Each row is a point on a landscape with many valleys, with its height.
A ball rolls from a point to the lowest of its 4 nearest points, and stops where none of them is lower. Distance is the straight distance between rows; heights are no part of it.
q_632: [  4  12  -2   8  -4 -16   8   7]  h=551
q_676: [-10   7   1  -2  -4  23 -19  -5]  h=382
q_90: [ 13   3  -8  11   2 -36  16   4]  h=609
q_202: [  2  37 -17  11   2  -4   1  10]  h=637
q_116: [ -6  13 -10  -4   5   8  -5   0]  h=264
q_755: [-3 -4  7 -2  5 12 -6 -4]  h=185
q_495: [ -3 -25   8  -5  -6   2  -4  -7]  h=599
q_91: [-6 -2  3 -1 -2 -6  5  1]  h=394
q_763: [ 1 11 -2  4  4 -4  8  6]  h=497
q_698: [ -2  -5   7 -10  -3  26 -16  -5]  h=434
q_629: [-5  7 -7 -4  3 12 -7 -3]  h=307
q_145: [ 12   5  -9   8  -1 -28  14   4]  h=576
q_348: [ -3 -10  12  -1   2  16 -10  -5]  h=296
q_396: [-1 10 -6 -2  7  6  1  1]  h=443
q_165: [  3  19 -10  -3   4   2   2   5]  h=477
q_979: [  0 -27   8  -3   0  -2   1  -4]  h=573
q_110: [  6  18  -9  14   2 -24   9   5]  h=577
q_740: [ 15  -6  -1   7  -2 -23  15   5]  h=316
q_273: [-1  9  0 -2  7  2  4  3]  h=454
q_269: [ 14   1  -4   6  -1 -25  14   3]  h=475
q_420: [  1 -37  16  -5  -5   6  -6  -6]  h=613
q_562: [  1 -29  13  -7  -8   7  -7  -7]  h=606
q_474: [-11  17  -9  -2   3  12  -6   1]  h=346
q_337: [  8   4  -7   5  -6 -21  12   3]  h=579
q_966: [ -3  25 -13  -1   1   5   0   5]  h=507
q_295: [  2 -26   8  -4  -1  -5   5  -4]  h=544
q_250: [  5  14 -11  12  -5 -25  10   6]  h=593
q_290: [-6 -4  5 -1  6  7 -6 -4]  h=238
q_35: [ -4  -8   9   1   4  14 -11  -2]  h=262
q_939: [ -7 -15   8   1  -4   4  -6  -6]  h=278
q_288: [ -8   7  -6  -2   1  17 -13  -6]  h=342
q_967: [ -9   3   7  -7  -6  30 -20  -3]  h=451
q_520: [ -2  -4   6  -5   3  20 -16  -5]  h=359
q_650: [-3  4 -1 -2  8  7  1  0]  h=402
q_934: [  0  -8   9  -6   1  22 -14  -4]  h=399
q_383: [ -3 -12  15  -5  -2  21 -14  -6]  h=401
q_158: [ -4 -13   2  -6  -3  -7   5  -3]  h=375
q_526: [-6 -9  1 -3 -5 -5  7 -2]  h=314
q_587: [ -5 -16  11   1  -8  11 -11  -4]  h=357
q_845: [-5  2  3  1  2  0  5  3]  h=381
q_225: [  1  -6   1  -3  -4 -10  10   0]  h=424
q_512: [ 10  21  -5   8   6 -13   6   8]  h=552
q_360: [ 11  24 -13   7   6 -10   5   8]  h=567
q_688: [  3 -34  12  -5  -2   1  -2  -6]  h=608
q_54: [ -2 -27  13  -6 -12   9  -9  -9]  h=614
q_135: [ -1 -24   5  -5  -3  -2   0  -6]  h=581
q_457: [ -1  32 -14   6   0   1   2   9]  h=605
q_351: [ -8  20 -11  -2   1   8  -3   3]  h=391
q_196: [-9 -6  6  0  3  4 -2 -3]  h=269
q_139: [ -8 -10   9   2  -2   8  -7  -4]  h=331
q_415: [  8  28 -15   5   2  -5   2   8]  h=580
q_434: [  3  22 -13   0   4   0   2   6]  h=525
q_183: [  8 -10   1  -3  -1 -14  12   1]  h=531
q_386: [  9  29 -18   9   3 -10   6   7]  h=589
q_224: [ 12  -8   0   0  -2 -18  14   3]  h=488
q_563: [  3   2  -2   1  -5 -13  10   4]  h=533
q_60: [  1 -29  10  -5  -5   2  -4  -6]  h=597
q_924: [ -5 -17  18  -5  -7  21 -10  -5]  h=465
q_372: [-5  0  5  1  5  2  2  1]  h=338
q_818: [-2  6  1  3 -1 -7  7  5]  h=450
q_123: [ 4 16 -5  2  4 -6  7  6]  h=524
q_558: [  2 -18   4  -6   0  -6   8  -2]  h=463
q_908: [-4  0 -1 -4  7 13 -8 -2]  h=256
q_996: [ -2   0   0  -4   3  16 -13  -7]  h=303
q_547: [ -3  16 -10  -4   4   7   0   0]  h=356
q_768: [ 18  -3  -5  10   1 -31  15   5]  h=500
q_710: [  1  14  -2   7   2 -11   8   7]  h=527
q_548: [-10 -10   5  -1  -3   0  -1  -4]  h=194

Write out the way that a ball takes from each point below.
q_512 -> q_123 > q_165 > q_547 > q_116
q_288 -> q_908 > q_755
q_183 -> q_225 > q_526 > q_548
q_91 -> q_526 > q_548
q_587 -> q_939 > q_548
q_563 -> q_225 > q_526 > q_548
q_676 -> q_996 > q_755

Where does a ball stop that starts at each point below?
q_295 -> q_548
q_562 -> q_548
q_520 -> q_755
q_360 -> q_116
q_145 -> q_740
q_386 -> q_116
q_415 -> q_116
q_54 -> q_548
q_420 -> q_548
q_966 -> q_116
